Each row is a point on a tangle of strands that fork and nearly touch. The rows are in no order.
Points whose rows are less than 57.3 apart are linked; no others are.
faku: [-17   1   7  -1   9 -10   1 -24  -3  -5 -21  -6 -16  17  10  -8  -8  17
   7  -5   6  14  17  10  13  17  -8  -2   5  -1  -2   2   2  -3   5   5
  19   5   3 -15   9  -6  -2  15  10  19  -6   5  -7  -6 -19  16]
vuf: [-16   5  -4  -8   6 -16  -7 -26   7  -2  -3 -11  -7  23  20 -11 -12  -1
  18  12  21  19   1   3  21  37  -2 -10  13 -13  -6  11  -2  -9  13  -5
  13  13  -7  -8  -1  -8  10  36  14  21   4   0 -13  -4 -11  13]
mav: [-18  -6  19   7  10  -4  17 -33 -10   3 -19 -11  -6  17 -13 -13  -6  15
  -5 -12   4  -3  16  30  -6  -4  -8   5  -8  -2   0  -9   5   6  -2   1
  32   4   7 -24  32  12 -19  -4  15  15  -4  22   1  -3 -25   0]
kuz: [ 21  -6   1 -10  -5 -11  12   0  -2   7  17  11  -4   7  -2  -7  -8 -10
   2  18  15 -21  -4   9  -3 -20  17  21  10  -9   9   9  -2  15   3   8
  -3  35 -12  14  -8  28  -8   0  -2   3  -3  -5   7 -15  -1 -23]
mupep: [  9   6  11   1   6 -17  15 -20   4   2  10  -6   7  24  -6 -17  10  -1
  -3  10  12 -12  -2  38 -16   3   3  17   0 -11   1   0   6  12   3   5
  26  29  -5   3   8  22  -5   5   5  19   1  13   5  -7 -12 -11]
tata: [  4  -5  18  -2   3   6   1  19  11  -8 -21  21  -9   3  -4  -4 -10  26
  26  11 -30 -10   4   1 -10 -11  -4  19  -8  -8 -14  37  24  -9   0  28
  27  -9  -7  24   3  19 -11   2   2   7   3  -9   8 -34   3   4]
Pir: [-12  -3 -30   0 -17  22 -14  -3  -2   6  16 -27  16   5  12   0   0  -9
  22   7  18  26 -20 -33  20  16  23 -26   1   4  -5 -12   4   0   9 -12
 -30   8 -16 -12  -8 -25  29  -2   6  -6  12  -2 -29   9  11  12]
tosag: [-16  -6  17  -2  12 -10  12 -34  -7  -2 -23  -8 -16  16  -3 -13 -14  15
   3  -7   7   6  20  21   8   4  -6  10   1  -2   0  -3   5   3  -1   4
  28   4   6 -19  25   1  -9   3  11  19  -8  13  -7  -6 -24   5]
Dores: [ 16   0  -1   6   2   8 -20  18  26   1  20 -12   2  12  -6  -9  17  12
  11  11 -17   6 -21   2 -25   5  -1   0   3 -16 -16  14  15 -18  11   3
   3  -2   8  11  -6   5  16  -8   7   5   6  26  15  -2   6   8]
Feve: [  4   0  12  -5  -2  -6   7   6  10  -8 -18  21 -11  14  -3  -4 -16  19
  24  17 -18 -16  10   8  -3 -11   4  22  -6 -17 -10  34  23  -6   6  34
  29   1  -7  25   2  27 -10   1   4  15   0  -4   0 -34  -2  -4]
sudo: [ 22  -3   9  -7 -12 -10  17   4   0   3  19  18   2   4  -5  -9   4  -8
  -5  11   9 -32  -5  19 -12 -31  14  28   0  -4  15   4  -1  19  -5   6
   1  28 -10  19  -4  28 -12 -13  -5   0  -2  -3  18 -15   2 -29]
fiz: [ -6   8 -26   5  -3   7 -11   4  -6   3  26 -16  21  -6   5  -1  18  -5
   5  -1  22  15 -11 -15   5  14   6 -14   3  18  -1 -18   5   8  -5 -11
 -31   6  -3 -19   1 -27  24   7   4  -2  15   0 -11  12  13   8]
sigem: [ -8   1  21  10   8   6   9 -13  -3   3 -17 -12  -3  14 -26  -7   6  19
 -16  -7 -18 -11  -2  35 -21 -11 -17   8 -19  -4  -3 -14   7  -8   2   0
  41  -9   2  -8  20  19 -29  -9   3   0  -1  25  14   1 -23  -3]
gar: [  0  -9   6  -5  -9   4  12   0  -5   6  -7  21  -2 -12  -5  12  -7  -6
 -24 -16 -11 -26  -2  -1   3 -22  -4   5 -19   0  15   3 -19   8  -3   0
   1 -20  -2   7  -9  12 -24  -2 -10 -23 -21  -7  12   5  -9 -17]
nosuk: [-11  -1  26   0   6  -2   6  -8   3  -3 -30   6 -13  14 -17 -13 -12  24
   6  -4 -18  -9  19  25  -3 -12  -6  16 -12  -7  -6  15  22  -3  -1  23
  38  -3  -3   7  15  18 -18 -13   3  19   6  10  -2 -24 -11   0]
vidun: [-20   1 -17  -2   2   5 -20   6   2 -14  -1 -13  -9   7  19   0 -16  14
  20  14  -1  28  -4 -28  23  22   3 -30   8  -4  -9  14   6 -22  21   8
  -6  -4  -5   7 -11 -27  18  11   4  15  15  -4 -26   2  13  24]
pemim: [ 16  -6  11   0   1  12  -6  31  18  -1 -13  16  -9  -2  -7  -1  -8  20
  22  12 -31  -4  -2 -15 -13  -8  -3  16   1  -9 -15  37  26 -17  -1  17
  12  -7   4  21  -5  13  -6 -12  -2  -1  -4  -7   9 -22  16   7]
dozal: [ -4  -1 -17  12  -9  18 -20  -9  11  -3  20 -35  17   5   7  -2   5   7
   8  20  -7  27 -30 -23  -2  10  21 -27 -12  -4  -9   3  11 -27  30 -15
  -8 -11  -7   9  -1 -27  37  -1   7  -7  11  23 -13   8   6  25]
kenop: [-11   2 -27  16 -14  23  -8  -9  -6   4  20 -43  27 -15  -2  11  10   1
   5   7   3  28 -25 -31  -3   3  27 -19 -24  13   0  -8   0  -9  18 -15
 -26 -18 -16  -1   1 -27  34 -18   8 -18   5  14 -29  17   3  20]
sida: [-20   5   0   0   8 -20 -18 -34   4 -12  -3 -14   1  38  15 -19 -11   7
  17   9  13  23   0  17  15  37  -7 -18   7 -18  -8  15   9 -19   5  -7
  28   2   4  -5   0  -9  12  33  23  26   7  13 -19   1 -17  26]
dib: [  8   1 -13 -13   7   6  -7  30   2   1 -19   5 -18  -3   6  14 -28   5
  22  10  -6  11   8 -32  16  12  -4   3  17 -10  -8  16   7 -10   8  13
  -9   4   0  -1 -13  -4   3  -2  -9   7  -3 -23  -9 -14  20   1]
Bot: [ -7  -5 -18  -5  -4  15 -27   9   9  -6   4 -16  -1  16  13  -2 -19   7
  33  22  -8  26 -16 -34  22  20  21 -31  12 -14 -11  18  11 -26  18   0
  -6   3  -5  12 -12 -17  32  -5   5   8  16   1 -29  -5  18  18]
veta: [ -4   6 -30   2  -5  12 -12   7   0   3  14 -12   9  -2   9   0   7  -6
  20   4  19  23 -10 -26   8  14  11 -17  13  10  -7  -9  12   4  -5  -5
 -32  16  -8 -12  -6 -19  28  -2   1   4  17  -6 -21   0  22   9]
zodi: [ 11   4  -9   8  -5  15  -7  20   3   3   7   7   8 -14 -14   8   5 -13
  -8 -16  -4   5  -3 -16  -5 -12  -3 -10  -1  18   3  -6   0   2 -13  -5
 -25 -13   7  -2  -9 -11   5 -21 -15 -19  -1  -3   3   6  15   6]
Rir: [  1   0 -12   4  -1   2 -24  -4  18  -6  19 -17   4  19  13 -12   7   6
  17  22  -1  23 -27  -4   3  22   9 -17   6 -14 -13  17  14 -24  18  -8
   0   4   7  10  -4 -11  27   7  12   5  16  21  -9  -1   3  15]
fovi: [-18  -3  18   8  14  -2  12 -26  -7   3 -24 -16  -4   6 -23 -12   7  18
 -14 -16  -5   0   8  38 -17  -4 -17  -1 -13  -1   0 -19   3   3  -6  -3
  33  -7  10 -22  33  10 -22  -5  13   7  -1  27  12   9 -22   1]
Riv: [ 20  10   9   3   6 -22   8 -11   6   5  24 -11  12  21  -6 -12  22  -4
  -4  19  14 -11 -12  40 -25   6   6  22   6 -14  -3  -8   7  19  -3   1
  17  37  -7   6   4  24  -5  10   6  12   6   9  13   3  -8 -16]
dok: [ 22  -5 -14 -15 -10  10   1  10  -2  13  11  10   2   3   5  13 -11 -21
  -1  -2   9  -7 -11 -29  10  -5  14   3   8  -3  12  -2 -20   3  -2  -3
 -31  10   8  -2 -18   4   5  -2  -8 -14 -14 -19  -7   4  13  -8]
Rer: [ 17   7   2  -3  -2  -3   9  22  -9   0   0  24  -4 -12  -9   3  -2 -24
 -12  -9  10  -4  12  -6  -6 -14  -1  13  16  11   7  -9 -10  24 -24  -5
 -18  13   5   2  -1   8  -6 -10 -13  -4   0 -20   8  -3  17  -9]
zovet: [-14   4 -25   3   1   1   6  -8 -22  -4  21  -6  18 -21  16  10  12  -8
  -9 -10  26   2   8 -15  14  10   5 -21   3  23   6 -32 -11  15 -13 -17
 -24  -7  -2 -28   0 -38   6  20   7  -6   5 -15 -10  25   3   9]
boli: [ -8 -12  19  -6  -6   6  13 -12  -8   7 -18  17  -3 -10 -11  13  -5   5
 -19 -20 -22 -28  10  14   1 -31 -12   3 -29   2  16  -7 -17   1  -3   1
  17 -31  -8   6  -3  18 -36 -12  -7 -21 -17   1  16  -1 -21 -13]
Nev: [ 24   2   1  -5  -4  -3   8   7   3   4  21  11  -2   1 -11  -5  12 -14
 -12   0   4 -16 -13  14 -20 -22   1  21   0  -1   8  -4  -1  18 -12 -11
  -9  16  -4  10  -4  22  -8 -13  -4  -8  -3   0  19  -3   5 -17]
Fupu: [ -5  -5 -11  -1  -4   4   1 -11  -9   6   0   2  -2 -17  14  15  -1  -2
 -20 -13   0  -5  -2 -16  14  -5   0  -8  -8   6   9 -10 -27  -8   4   0
 -11 -23   8  -5  -5 -14 -11   8  -6 -19 -20  -4   5  23 -10   5]
zag: [-11   3 -18  -5  -1  -1 -14  -3   4  -5   5 -10  -5   8  21   0  -7   1
  21  10   9  18  -6 -18  18  27   3 -20  15  -3  -2   5   2 -10  16  -4
 -11   6  -3 -10  -7 -22  18  15   1  11   9  -7 -15  -2   7  10]
Nek: [-13   0 -20   8 -11  20 -19  -6   3  -5  17 -41  22  -9   6  -3   9   5
  13  22   4  30 -26 -24  -3  12  21 -22 -17   7  -8  -5  17 -13  19 -14
 -18 -11 -18   2   4 -27  36  -7  13  -3  16  18 -23  11   6  22]
pusud: [ 11  -1   6 -12  -4  -7  16  12  -5   5  -9  18 -13  -4   2   5 -19  -9
   4   8   8 -11  10  -5   4  -9   6  19  11  -1   2  10  -8  14  -3   8
 -11  20  -7   1  -8  11  -8   2  -8   1  -8 -24   3 -19   9 -22]
Sevus: [-16 -14  29  -8  -9   3   9  -6  -6   9 -27  18  -8 -11 -15  12 -13  10
  -5 -17 -22 -26  16   7   9 -27  -6   6 -21  -1   6   6  -8  -3   0  11
  19 -21 -11   9   5  19 -30  -7  -9 -14 -15  -9   9 -14 -17 -15]
bul: [-13   0  10   1   7 -14  15 -11 -11  -7 -17   5 -10  -4   2  -2  -2  -4
  -6 -14  13   3  29  13   5   7  -5   6  10  13   3 -15 -10  15 -11  -3
   1  12   0 -14  14  -4 -10  11  -4   9   0  -8   4   0 -11 -10]
Tepo: [ -5  -3  13  10  -3   5  10  -9   2   3  -9   0  -6   0 -22  -5  13   6
 -20 -16 -15 -14   3  29 -19 -13 -14  12 -17   3   5 -19   1   7  -4  -3
  22 -13  -1   0  17  18 -26  -7  -5  -9  -1  11  21   0 -20 -11]
sedap: [  5   7 -13  -4  -2  -3   9 -13 -23  -6  14  15   9 -16  19  11   3 -21
 -29 -22  25 -12   1  -9  19  -5   3   1   1  14  17 -27 -31  20 -17 -24
 -11  -3  10  -9   0  -7  -2  16  -3  -9 -12 -12   5  26  -2  -7]
laz: [-23   8 -23   4   2   2   0  -8 -12  -2  21 -21  17 -16  10   4  16   2
  -1   1  16  11   2 -15  13   8   2 -25  -4  24   0 -24  -1   4  -2 -10
 -25  -6 -11 -23   4 -39  16  12   7  -8  11  -5 -10  18   5  10]
Puda: [ -5   9  16   8  13 -17   4 -15   6   0  -4  -5  -3  21  -6 -16   6   7
   0   4   4   1  11  35 -15   9  -6  16  -2  -4  -3   1  13   8  -4  11
  30  19   4  -1  12  17  -8   5   3  21   1  14   2  -9 -11  -4]
zos: [ 19   3  -8   6   2   9  -6  14   9   7  21 -10  10   2 -16   0  26  -9
 -10  -1  -7  -2 -22  11 -25  -2 -12  10   0   2  -4 -10   6   1  -1  -9
 -11   2   8   4   1   7   0 -11  -3  -4   4  13  25   7   8  -7]
Misog: [ 21  -3  -1 -13  -7   0  10   7  -4   8   8  16 -10   4   6   1 -14 -17
   4  12  13 -16  -1  -6   6 -11  17  20  10 -10  11   9 -10  15  -1   6
 -10  28  -7   8 -13  22  -3   0  -6   1 -12 -16   3 -14   5 -23]
lede: [ -1   2 -18   0   3  -1  11 -13 -21  -8  18   5  12 -16  25   5  13 -10
 -21 -15  26 -10   2  -6  16   6   2 -15   7  19  17 -34 -22  17 -11 -26
 -15  -5   7 -20   6 -22   0  25   8  -6   0 -16  -2  30  -1   6]
dom: [ -5   1  14  11   1  11  -7  28   2   3 -18  15  -4 -27 -17  14   6   5
  -8 -15 -26  -5  13  -7  -5 -13 -22  -1  -8  18  -1   5   2 -12  -9   6
  -7 -31   0   4  -7  -7 -19 -23 -15 -24  -2  -4  12   4   6   9]
vun: [ 21   3  -9   8   3  10 -12  16  18   6  27 -11   6   7 -12  -7  20   4
   2   1 -10   4 -24   9 -29   2  -4   7   2  -6 -10   2  14 -12   7  -7
  -7   2   7   7  -5  -1  13 -13   3  -1   7  20  15   3  11   0]
Nim: [-10 -11  23 -12  -1   2  11   9  -9   4 -38  23 -16 -19  -3  14 -22   7
   2  -9 -25 -18  27  -6  16 -15 -12   4  -9  -1   4   9  -6  -3  -2  17
  12 -19 -10   4   3   9 -25  -6 -10  -7 -19 -21   0 -18  -7 -11]
tuvu: [ 28   4  -1   4  -5  10   1  23   5   4  22   5   5  -4 -23  -1  23 -14
 -15  -7 -12 -12 -19  10 -29 -17 -11  13   0   4   4 -13   4   8 -13 -11
 -12  -2   1   6  -4  12  -8 -16  -4 -11   1   7  28   8  12 -13]
sez: [  5  11   6   9  14 -14  12 -13  -8  -2  10 -10  14   8  -2 -15  22  -5
 -15  -2  14  -9  -1  40 -20   8  -5  16   7   8   3 -20   0  22 -10 -15
  12  22   1 -13  15   5  -6  17   5  10   5   6  12   7  -9  -8]
riba: [ 11   7  -5   1  -3   5   0  26  -5   1  -2  13   3 -16  -8   8   1 -22
  -1 -13   8   3   8 -17  -2 -12  -2   1  13  16   1  -9  -2  12 -25  -5
 -30   8   6  -5  -8  -2   3 -14 -13  -7   3 -16   2   5  21  -6]
fatip: [ 13   0   2 -13   1   2   4  40   1   2 -24  19  -9 -11  -3  18 -27   1
  15   8 -13  -1  18 -30  16   2  -8   6  15  -6  -6  16   5  -8  -6  14
  -9  -3  -1  -3  -8   8 -12  -6 -12  -5  -7 -33  -7 -22  21  -6]
fafam: [ -5  -3 -26  -3  -8  18 -23   2   9   2  12 -25   7   9   9  -7  -4  -4
  27  19   4  30 -22 -34  15  18  25 -23   6  -7  -9   3  10 -13  12  -3
 -16   5  -8   3  -8 -19  39 -12   9   0  16   6 -30  -1  17  20]
nam: [-14  -8  20   4   5  -6  20 -12 -12  -3 -21  11  -8  -8 -10  -3   0  -3
 -19 -22   0 -17  27  24   0 -19  -6  10  -3   9  13 -16  -9  18 -16  -2
  14  -2  -4  -7  22  14 -22  -9  -8  -4  -1  -4  10  -5 -14 -19]
zur: [ 21  13   2   3   9 -24  -1  -4   7   3  33 -17  20  16   1 -19  32  -4
   2  20  17   0 -22  37 -28  19   0  14  14 -14 -10  -1   8  11  -6  -9
   1  28  -1  -1   2  19   5  10  11  15   6  15  13  10  -2  -6]
bifos: [ 13   3 -10  -8  -4  -1   2   3  -8   6  12   7  -3  -1  11   5  -1 -19
  -4  -5  15  -5  -9 -15   1   1   6   7  18   1   5  -5 -14  13  -5 -11
 -23  17   6  -8  -8  -3   6   4  -3  -3  -1 -12   2   5  12 -10]
gitib: [ 13 -11   2 -11 -12   7   5   7  -1  10  -3  24  -3 -10   4  11 -16  -7
  -8 -15  -7 -19  -4 -16   6 -20   4   7 -15  -1  15   9 -21   4   4   3
 -12 -11   4   7 -16  14 -11   0 -11 -15 -19 -13   6  -4  -6 -19]
mon: [  7  -5   0   9   6   8 -24  14  25  -8  10  -5  -5  10   2  -8   4  23
  13  15 -24  10 -20  -6 -16   9   1 -11  -2 -13 -19  28  26 -30  12  10
  11  -9  13  21 -11  -4  26  -5   4   8  12  20  -1  -6   9  23]
pokob: [-21 -14  27  -6   1  -8  26 -12 -21   6 -35  23  -9 -22  -8   8 -10 -10
 -18 -22  -5 -13  39  14  17 -24  -5  -2  -2   8  16 -12 -18  16 -17   2
  10  -5  -3  -4  17   9 -23 -14 -10  -8  -3 -17   4  -4 -13 -24]
Doz: [ -5   4 -10  -6   2   2  -3   5  -3   1  -1   2  -7  -6  10   8  -6  -8
  -2  -7   9   7   7 -16   9  10  -6  -2  14   9   0  -5 -11   3   3  -1
 -18  10   3 -15  -5 -10   1  13  -6   3  -2 -14  -2   4   5  -2]
Zore: [ 14  -1 -15 -15  -2  11  -9  19  10   8  -5   8 -13   5   7   8 -18  -4
  23   9  -6   8  -7 -35  20   7   8  -3  18 -18  -4  16  -3 -17   9   6
 -15   6   0  -4 -14  -1   7  -1  -6  -1  -5 -16 -11 -14  19   0]
Kini: [ 13  -8  -2 -15  -8   4  11   7 -14  -1   0  29   1 -15   7  16 -15 -24
 -22 -15   8 -16  -3 -17  18 -20   0   0  -6   1  16  -3 -30  16 -12  -4
 -12 -10  10   5 -12   5 -10  -1 -13 -13 -21 -19   2  13   5 -22]
ditiz: [-16   5   4   5  12  -8 -16  -8  11 -21 -12  -5 -14  24  12 -12  -8  22
  12  10 -16  19  -2   7  -5  20  -7 -14  -7 -18 -15  21  20 -27  10  16
  30 -16  15  20  -4  -9  12  17   8  25  12  16 -14  -4  -7  32]
sozal: [ 18   6  -3   3   4 -19 -20   1  18   3  37 -23  26  18  -1 -19  37  -6
  20  27  15   8 -30  25 -16  29   2  -4  15 -23 -16   6  13  -5   5  -9
   2  22   7   1  -6   8  29   1  17  15  12  21   1  11   5   3]
puz: [  2  -2  19   2  -3  10  -8  28   8  -1 -19  17 -12 -16 -17  11   0  14
   4  -9 -31  -6   8  -9 -11 -11 -15  12  -6  10  -8  15  11 -12   1  12
  -1 -18  -1  11  -7   4 -14 -14  -7 -15  -4  -7   9 -15   7   7]
difi: [-15   4 -26  12 -11  26  -8  -2  -4   0  13 -27  18 -23   0  17   6   2
  -2  -1   2  21 -15 -35   1  -6  23 -21 -19  15  -1 -12  -2 -10  12  -4
 -28 -23  -9  -8  -9 -30  20 -19   1 -24   1   8 -21  19   9  16]
mipe: [ -5   3  14  -1   6 -19  21  -2 -16  -7 -17  10  -9  -3  -2  -4  -4  -6
  -8  -7   8  -7  32  16  -2  -5  -1  17  14  13   1  -9  -2  24 -12   5
   7  22  -5  -2  13   5  -9   0  -6  13   4 -11   4 -10  -1 -16]
mutep: [ -4   5  14   8  11 -18  10 -18  -8   1  -5  -6   1   5  -1 -10  11   2
 -12 -11  11  -4  18  28 -11  11  -8  10   8  11   4 -19   3  18 -13  -8
  10  11   3 -18  22  -5  -9  13   8  10   3   2   8   3 -13   1]
nefa: [ -6   3  19  -3   7 -15   8  -5  10 -10 -21  12  -8  22 -13 -13 -16  20
  22  11 -16 -13  19  25  -2  -7   3  22  -5 -19 -10  27  24  -2   2  35
  37  10  -3  23  14  23 -10  -6   3  23   3   2  -9 -32 -11  -6]
noge: [ -5  -6 -16   8  -6  10 -28 -13  11  -4  22 -34  14  14  16 -14   6   4
  17  30   1  28 -32 -14   8  18  14 -30  -4 -14 -11  14  11 -25  30 -17
   0  -5  -6  13  -3 -20  41   7  12  -4  18  23 -16   5   2  22]
luvop: [  3   3 -21  12  -5  11  -3   7  -5   5  15  -3  17 -23  -4  13  16 -12
 -19 -13   8   3  -6 -17   0  -8  -5 -11  -3  21   7 -19  -8   2 -11 -10
 -29 -21  10  -7  -5 -21   5 -11  -5 -20  -2   2   3  26  11   8]
Radup: [-21   3   6   4  11 -20 -18 -22  10 -20 -10 -10  -9  36  11 -17 -12  10
  13  10  -2  23   4  19   1  31  -5 -17   2 -22 -12  22  16 -19   4  12
  36  -7  19  14  -1  -4  13  24  17  34  15  18 -21   1 -17  28]
boden: [-12  -2   6   3   6  -7  10  -8  -7   1 -15   7  -7 -15   4   4   2  -2
 -15 -18   5  -4  24   6   9  -1 -10  -4   2  14  10 -21 -21   9 -11   1
  -1  -5   3 -19  10 -15 -12   9  -1  -3  -6  -8   6   9 -12  -1]
fek: [-12   0 -11  -6   1  -6  -8 -19   1   1  10 -13  -1  17  27  -7  -6  -4
  11  10  23  12  -5 -11  22  33   4 -16  15  -5   4  -1  -5 -10  16 -13
  -3  14  -5 -15  -7 -15  10  31  10   8   4  -4  -8   3  -4  11]
vugi: [  8   1  -1 -10  -6  -2   9  -4 -17  -4   3  21   1 -17  13  13  -6 -20
 -27 -21  12 -15   5 -10  16 -13  -4   0  -2   5  19 -14 -35  16 -15 -12
 -11  -9  10  -4  -3   0 -10   7 -11 -11 -13 -11   9  18  -2 -11]
gope: [  4  11 -12   6   3  -4 -26   4  18  -3  26 -26  18  18   1 -16  23  -1
  12  22   4  17 -28  11 -14  25   1 -11   5 -11 -11   6  14 -11  10  -7
  -1   8   1   6  -7  -5  30   4  10  10   8  22   0   6   6  10]
babef: [-10   1   5   3   5  -2  -7 -22  10   0 -17  -7 -13  17   9  -6  -5  20
   2  -2  -5  10   3  10   2  13  -6  -1  -5  -8  -8   9   4 -16  14   6
  22  -2  10  -7   7  -2  -2  14   5  13  -5  14  -4  -7 -18  16]
Tanuf: [ -5  -2  17   4  -2  -5  18 -14  -7   0 -10   6  -5   2 -11 -10   3  -4
 -23 -15  -2 -25  12  33  -7 -24  -2  14  -9   6  13 -16  -2  15  -6  -8
  15   3  -2  -2  16  21 -24  -4  -5   2  -1   8  11  -7 -20 -23]
mozu: [ -1   2 -29  13  -4  13  -4  -7 -11   5  23 -14  23 -21  -1  15  14 -12
 -22  -9  10   1 -10 -24   8 -10  11 -19 -11  19  11 -23 -12   1  -1 -11
 -29 -32   7  -7  -9 -23   8 -15  -2 -24  -4   7  -6  32  12  12]
zes: [  3  -2  -5   3  -1   7   2 -10  -3   5   6   1   2 -13   3  10   6  -2
 -30 -13   0 -11  -3  -3  -2  -9  -8   1 -16   7  10 -17 -20  -1   6 -12
  -3 -31   7   1  -6   1 -16   1  -9 -20 -17   6  19  23  -8  -2]
gib: [ -8  -2  -7  -3   0  -1   3   1  -6   2 -10   8  -9 -15  15  16  -6   0
 -12 -14   4   0  12 -16  17   1  -6 -11   0   9   3 -13 -25   3   4   3
 -11  -8   5 -12  -6 -18  -7   5 -11 -11 -13 -12   2  15  -5   0]
gadu: [ 10   1   9   3   5  11 -13  28  21  -1  -9   7 -12  -2 -12   0   2  16
  10   6 -25   3  -3  -4 -20  -2 -14   8  -3   1 -14  22  21 -18   2  15
   4  -8   5  17  -4   6  -2 -12  -2  -3   3   8   9 -15  12  10]
neza: [-11   1  24   8  10 -10   8  -5   2  -4 -25   0 -11   8 -14 -13  -2  15
  -2  -6  -6   0  23  31  -8   0 -12  18   0   0  -7   5  13   9  -6  15
  26   4   2  -4  19   8 -15  -6   1  15   4   7   5 -12 -10  -3]
vir: [ 25  11   3  -2   7 -29 -11   2  12   3  35 -14  18  14  -3 -18  34 -10
  16  28  18   3 -24  28 -19  22   7   9  22 -24 -12  11   9   8   1  -5
  -1  33   1   3  -8  18  22  -1  12  14   5  18   7   7   5   0]
moboz: [ 11   9  12   1   0 -14  18  12 -10  -4  -1  17  -6 -11  -4   5   0 -16
 -12  -4  11  -7  21  13  -7 -13  -2  19  12  13   1  -6 -10  28 -18  -5
  -9  25  -5   5   3   7  -8   1 -13   1  10 -13  10  -9  14 -13]
Vidab: [  3  -2   3   4   7  -2 -19   0  23 -14  -6   0 -10  22   6 -11  -4  23
  10  16 -23   7 -19   5 -15  15  -3  -5  -9 -22 -12  26  22 -29  14  12
  26 -11  17  25  -7   2  12  16   7  17   9  20  -6  -8  -5  25]
mifun: [-14 -10  27  -8  -5  -6  19   8 -14   3 -30  33  -9 -30 -12  11  -9  -9
 -14 -26 -19 -15  30  11  11 -24 -19  -1  -8  13  12  -8 -24   8 -15   4
   6 -20  -7   5   6  12 -23 -12 -13 -18  -6 -18   9   2  -8 -19]
zug: [-11   9 -25  19  -9  22   1  -6 -12  -2  20 -31  22 -29  -2  20  17  -5
 -14  -1   4  10 -12 -30  -1  -9  16 -23 -20  18   2 -17  -8  -7   5  -8
 -27 -33  -4  -5 -11 -28  10 -17   1 -22  -4   9 -10  30   2  15]
latom: [ -9 -11  28  -8  -5  -6  20  22  -6   2 -31  31 -11 -25 -13  19 -12   0
  -3  -7 -22 -15  30   2   8 -22 -16   6  -5  10   8   9  -4   6 -13  11
   6 -19  -9   6   6  11 -23 -14 -13 -13  -6 -25   5 -15   1 -14]
pab: [ 20 -14  -3 -18 -14  10   3  11   3  13   2  19  -9  -4   4  15 -22 -10
   3  -6  -3 -18 -12 -29   4 -14  10   7  -1  -8  11  12 -14  -6   7   0
 -17  -1   3   0 -19  15  -4  -2  -7 -16 -22 -16   0  -9   4 -14]
Loman: [  7  -2   9 -12   1  -4  16  27  -9   3 -20  22  -9 -16  -3  18 -31  -9
   7   3  -3 -12  24 -16  14  -8  -5  13  10  -2   2  12  -5  10  -6  12
  -8   8  -8   2  -7  13 -15  -5 -14  -3  -8 -37  -2 -21  12 -23]

A fork is a point with three links, a tip a point with one. Leave the first point through the second and follow the links. Name the first fork or tip that comes.
sozal, gope -> bul
zag, vidun -> gitib
Dores, vun -> Zore
latom, mifun -> babef
zur, Riv -> dom

Follow the links from the first point to the second, and from the first to the third. Name the last point that the two ways share.
Tepo, moboz, veta -> gitib
bifos, Tanuf, fafam -> gitib
gar, difi, sez -> bul

A fork is a point with three links. Follow the links from the first point to the second and name the forks in between, in order.
pab, difi -> gib bul
fovi, pab -> gitib
sozal, gib -> bul
Rir, dok -> bul gib
